Points on a hilly landscape, in no order, each with its height.
From any point a climber steps to the highest of the 2 points nearest to it. It stops when none of these is higher. Distance is the straight distance between rows; heights are no part of it.
rab: [128 140 130 119 135 129 124 156 121 149  78 104 199 166  99  99 189 166
 100 192 149]  height 263
mareg: [116 163 100 142  99  95 101 103  99 171 173  45 158 109 135 151 107  79
 142 108 117]  height 31
tid: [148 105 145  70 201 108 124 125 142 161 164 126 144 144 150 116 116 117
 133 110 132]  height 489
leg: [160 129 126 143 168 168 113 130 139 147  90 118 122 148 155 116 173 203
  75 179 151]  height 152
vup: [156 102 133 153 145 141 152 140 171 136  82 113 155 159 144 101 134 197
  50 181 130]  height 135
nevud: [104 122 163 166 132 131 144 125 144  86  90 135 155 136 154 125 107 147
 135 148 167]  height 8
Buse: [146 110 139 108 140 133 122  76 119  86 155 177 133 120 107 147 122 106
 168 135 132]  height 393
lub: [117 157 139 165 142 152 139  91 180 112 115 164  97 149 158 114 104 153
  85 104 137]  height 422
tet: [111  81 128  99 125 171 148 153 135 129 140 188  75 127 124 142 147 162
  94 114 139]  height 362
nak: [150  92 131 153 137 126 170 151 152 139  95 146 117 153 148 140  76 167
  62 141 126]  height 125
Bop: [120 121 109 154 126  74 171 138 118 135 144 141 162  98 138 164 101 119
 130 120 138]  height 112
sozek: [ 90 127 111 114  92 110 171 127 179 127 164 135 152 130 129 131 105 146
 178 149 146]  height 339
Bap: [105 127 151 138 119  94 100 127 126 133 110  77 145 131 115  94 136  57
 146 107 118]  height 16
zizum: [160 155 130 129 180 113 147  93 147 121 183 103  81 156 132  82 128  76
 138  80  76]  height 579
korat: [142 127 125 105  90 163  98  94 124 117 104  78 156 146  99 144 196 115
 140 167 201]  height 414
Vasa: [159  88 166 143 137 221  78 156 131 106 117 153  70 114 159 132  88 183
 106 164 129]  height 533
safa: [126 119 147 126 124 129 126 126 103 160 105 117 215 160 109 128 159 105
 116 162 120]  height 314
Suga: [103 152 110 162  89 117 117 133 109 150 140  97 173  85 142 167 147 121
 154 189 153]  height 63
taz: [103  98 118 134 153 164 102 147 171 138 110 119  92 153 169  92 152 139
  37 127 165]  height 415
rutid: [166 145 171 110 195  99 107 161 101 143 110 118  70 126 138 116 107 103
 139  88  93]  height 458
tizu: [127 132 142 153 150  94 164 133 142 135 126 128 132 125 158 139  58 138
 109 129  95]  height 119
rabov: [ 78 138  95 129  96 139 150 142 126 121 126 185 105 101 132 140 128 157
 153 158 104]  height 641
Sugo: [ 90 142 123 118  89 168 143  93 139 145 117  76 217 126 121 143 131 161
 123 186 153]  height 1
gal: [166  96 159 118 138 164 108 125 113 131 111 193  90 126 112 115 139 159
 130 155  78]  height 460
dobup: [113 154 105 116 115 110 108 119 121 180 143  50 182  96 126 158 139 108
 108 176 147]  height 46
zomu: [147 115  95 137 124 107 199 142 117  78 137 171 119 103 121 169 138 170
 155 118 197]  height 318
nido: [106 126 140  96 120 127 157 103 147 152 157 123 157  87  92 165 147 137
 136 109 132]  height 504
zizur: [151  92 148  96  95 114 108 104 115 129 136  90 159 119  60 139 153  74
 149 138 136]  height 500
mov: [174 135 125 125  86  89 108  98 104 148 170 104 149 108  86 149 138  94
 182 134 115]  height 678
rebo: [113 123 111  81 121 135 125 130 147 165 125 142 105 145 112 103 161 125
 143 149  84]  height 398
foro: [ 91 169 127 147 119 153 158  92 152 138  96 115 166 152 149 147 113 162
 100 165 145]  height 5
Fabin: [123 141  94  87 134 122 131 119 194 118 153 105 153 157 136 115 122 105
 138 218 168]  height 530
Lig: [121 107 104 128  97 100 190 155 170  87 134 134 122 137 141 133 125 142
 171 139 199]  height 328
Bufu: [130 132 129 140 171  92 129 142 159 139 140 110 200 190 149  68 118 103
  90 166 105]  height 277
rusad: [117 148 107 121 149 103 145 115 126 159 189  91  96 106 112  87 158  92
 172  75  64]  height 523
durig: [114  98 145 116 158 136  98 174  95 100 114 165  68  82 142 133 116 127
 126 137 132]  height 531
garig: [118 156  93 118  72 120 120  95 127 155 112 117 109 139  90 124 144 111
 167 119  89]  height 432
bib: [145 174 163 120 172 138  96 149 153 183  98 140 131 163 164  98 142 165
 119 130 112]  height 402
Rir: [185  62 126 134 140 206  64 176 166 163 140 123  97 113 145 102  89 199
  96 158 128]  height 493
zivu: [117  91 136  77 149 158 164  91 145 143 152 148 174 124 125 151 136 162
 117 152 131]  height 497
kulif: [122 136 181 155 143 169 117 155 133 120  93 158  98 107 156 135  88 176
 108 157 113]  height 567
navum: [164 143 137 140 129 116 116  77 121 135 145 147 170 146 123 159 152 118
 177 129 152]  height 455
Delem: [ 83 126 137 148 109 148 153 165 139 108  94 147 108 101 144 123 129 177
 132 201 111]  height 604
dud: [115 125 117  95 178 129 128  83  98 188 145  93 143 134 139 118 126 125
 120  82  56]  height 435
naf: [104  99  99 111 102 164 141 126 149  94 112 196  61 150 130 112 113 150
 107 109 110]  height 370
mig: [123 175 102 141  94 109 122 132  72  99  79 134  99 109  95 152 112  83
 115  78  93]  height 487
nuva: [125 148  96  92 110 151 140 116 147 137  92 128 109 163 125 165 163 154
 154 137 185]  height 326
Samep: [144 144  88 161 107  78 165 151  90 158 148 150 123 149 119 128 139  65
 138 116  67]  height 376
roso: [111 109 112 115 101 155 169 125 123  45  98 134  78 105 100 160 108 135
 118 126 159]  height 566
beza: [138 137  97 157 138  79 117 102 150 163 107 119 158 175 150 102 154 111
 141 117 121]  height 208
sivem: [181 178 138 135 158  92 128 138  90 104 135 142  61 117  98 124 123  89
 133  62  85]  height 423
Lod: [118 146 104 150 141  98 158  85 168 164 141  86 195 168 132  89 124 118
 102 126  85]  height 235
foze: [152  99 105 136 160 139  71 151 163 175 120 134  95 178 183  87 122 146
  66 111 124]  height 416
devus: [137 109  85 150 111 118 143 106  47  81 116 153 154 109 108 179 136 106
 141  99 170]  height 364
poso: [147  84 128 130 144 151  81 155  77 115 117 203  60  99 131 121 124 155
 109 111  75]  height 501
kigo: [129 135 174 135 152 118 139 109 115 113 125  99  99  75 112 109 100 119
 143 121  38]  height 503
midib: [135 129 133 103 160 136  91 132 163 143 102 123 106 151 161  88 103 173
 127 168  96]  height 359
dusuv: [102 124 161 152 115 163 172 105 122  82 138 172 143  98 117 148 175 148
 136 141 165]  height 581
kezi: [ 96 117 117 110  79 125 172 150  87 109 133 157 149  73  90 178 120 157
 174  93 152]  height 591
zuzer: [110 139 116 143 123 126 113 150 106  95  84 159  73 110 129 122 127 101
 101 108 118]  height 508
milef: [148 136 122 151 126 119 155 125 104 129 127 124 145  81 124 175 139 118
 129 214 147]  height 82
Zalu: [111 146 120 141 104 132 139 147 125 164  66  85 163 137 123 138 182 163
 134 170 165]  height 294
vikog: [124 115 118 136 126 148 135  77 122  73 145 203 103 128 109 134 133 135
 113  95 112]  height 377
dele: [ 99 151 103 110  91 104 148 150  79  95 126 159 124  45  76 135 131 146
 141  49 105]  height 575
zos: [138 113 112  97 156 114  95 159 140 173 107 146  74 155 159  82 136 153
 163 132  74]  height 367
kima: [125 135 147 156  89  90 109 120 139  88 136  83 156 118 117 124 105  93
 177 105 163]  height 13
malim: [192  99 165 127 165 157  67 180 135 155 107 126 129 158 124  91 119 145
  50 163 117]  height 253
Pazet: [126 124 129 158  15  92 120 126 118 119 175 116 175 147 105 143  96 127
 178  62 158]  height 399
mora: [101 181  80 157  56 106 110 119 102 137 138 112 127 134 104 144 126  79
 149  77  94]  height 459
leruz: [165 101 137 126 160 196  51 189 134 146 110  77 113 126 134  98 138 183
  23 187 142]  height 209
gam: [118  99  95 126  61 102 114 114 116 133 159 123 178 182 128 136 127  78
 160  86 177]  height 419
rovif: [101 153 132 114 133 122 163 113 111 193 174  81 141 100 113 128 135 131
 167  93  65]  height 479
rak: [105  87 121 106  86 153 136 123 127  96 132 107 139 123  98 147 164  89
 140 156 176]  height 452
zuzul: [135 172 146 133 129  93 117 135 114 180 161  38 170 145 133 107 133  72
 172  93 111]  height 21
kavo: [100 137 167 157 112 112 151 118 160  97 130  84 183 106 126 135 127 126
 139 144 188]  height 10
Buko: [ 77 127 130 121  88 139 161 162 128  97 125 187 106 105  99 133 166 147
 163 103 155]  height 610
kove: [171  81 114 136 139 146 111 177 179 166 133 142  74 127 156  90  74 198
  95 132 100]  height 464
lomu: [178 133  90 139 100  78 138 137  91 140 143 167 119 126  90 163 136  91
 171 121 118]  height 468
Felit: [148 129 132 118 103 163 184 114 172  58  87 106  73 130 102 157 124 151
 104 168 166]  height 587
konu: [107 186 158 161 143 122 144 132  97 102 166 108 100  86 124  93 106  87
 167  94  49]  height 527
vonun: [ 83 179 119 157 144 131  94 127 104 113 153 150  84 103 142  87 129  93
 131 102  56]  height 505
guso: [ 81 120 122 107 155 134 120 130 172 124 131 104 115 138 157 114 112  97
  72 114 148]  height 434
Lapus: [122 160 112 139  69  99 156 146 142 153  73 100 129 153 113 165 166 146
 158 121 186]  height 312
nukab: [102 134  69 137  68  99 120 110 140 119 119 105 135 174 120 126 125  58
 134  80 147]  height 438
Tul: [113 143 100 148  57 123 117  93 107 102 191 119 171  97 137 185  85 148
 167 108 190]  height 371
vuzuv: [161 137  92 152  27  95 122  90  92 103 205 129 169 110  99 166  88 151
 163  65 157]  height 388
raku: [123  95 152  97 178 126 161 102 143 139 176 153 145 118 140 126  98 153
 148 111 104]  height 537
nedi: [111 148 106 135 179 114 128 151 105 137 167 161  75 117 171 101 108 115
 129  70  79]  height 484
livu: [140 125 121 164 162 116 109 113 135 137  98 132 137 145 152 103 193 132
  98 158 151]  height 178
bufa: [125 112 114 114 147 163 169 105 189  73 120  90  99 133 149 131 137 147
  99 167 194]  height 614
zim: [146 133 108 152  88 154 126  81  77 137 103  97 165 131 106 184 192 126
 136 145 191]  height 369
larob: [148 158 183 126 162 103 101 149 131 134  80 102 127 122 121 131 155 111
 134 132 168]  height 363
nelub: [ 84 113 111 120  85 139 138 109 138 133 170 109 193 120 148 167  88 138
 171 136 181]  height 355
mudar: [158 141 155 106 200 137  90 158 134 149 158 120 161 184 151  83 101  97
  64 169  88]  height 368
lonis: [143 122 117 153 111 115 112 103  77  49 108 167 139 111 104 137 108 102
 167 115 128]  height 375
Mune: [142 105 145 121 177 114 110  94 169 112 159 111 103 146 127  70 135  89
 112 116  93]  height 526
sapop: [172 147 162 138 145  92 141 129 118 121  92 149 100 125  94 144 140 121
 148  95 138]  height 394
Koz: [125 129 154  96 161 157  93 140 100 158  87 170 115 152 164 138 107 144
 133 112 125]  height 457
gider: [126 167 137 144 137  79 137 142  82  98 168 123 123  79 131 112  95 108
 207  70  89]  height 547
timu: [114 133 104  88 157 153 150 122 174 118 143  91 137 111 147 145 124 150
  90 206 185]  height 684
rolef: [123 107 145  95 177 156 101 130 139 135 167 136 114 169 151  77 108  78
 100 132  75]  height 473
navu: [132 100 104 166 139 100 168 132  97 114 116 117 170 111 161 183 134 121
 105 158 189]  height 101
navop: [151 110 182 107 144 141 125 176 122 111  84 132 101 120 106 135 170 120
 108 165 166]  height 332
fen: [124 107 110  77 131 175 124 152 138 164  86 146  80 166 140 145 176 155
  93 131 165]  height 344
Verok: [ 90 107 142 155  97 127 146 104 111 105 187 149 178  74  99 151 151 117
 139 116 139]  height 542
zom: [114 148 126 104 132 107 137 130 102  98 121 149 112  90 110 128  88 147
 171  64  92]  height 564
taso: [140 123 167 136 183 117  87 182 101 123 108 158  81 126 179 121  87 121
 137 116 116]  height 499
soli: [143 149 170 177 154 166  98 118 162 123 147 166  71 134 145 102 122 136
  68  81  87]  height 439
Maba: [115 116 126  77 158 125 124 114 167 115 146 106 168 150 142 112 110 106
 134 143 164]  height 456
vone: [141 153 154 135 139 152 121 152 125 141 140 199  68 147 140 108 106 130
 109  62  68]  height 461
nalu: [161  94 196  98 150 145 102 182 125 141  73 125 115 150 109 113 119 109
  78 144 112]  height 298
ridom: [140 124 142  98 160 118 105  93 100 172 138  99 181 145 119 113 152  97
 143 123  79]  height 383

Where does a climber stop that starts at each point below?
soli => rabov
Bap => zizum
Bop => zizum
Lig => mora
nalu => durig
rab => zizum
nuva => mov
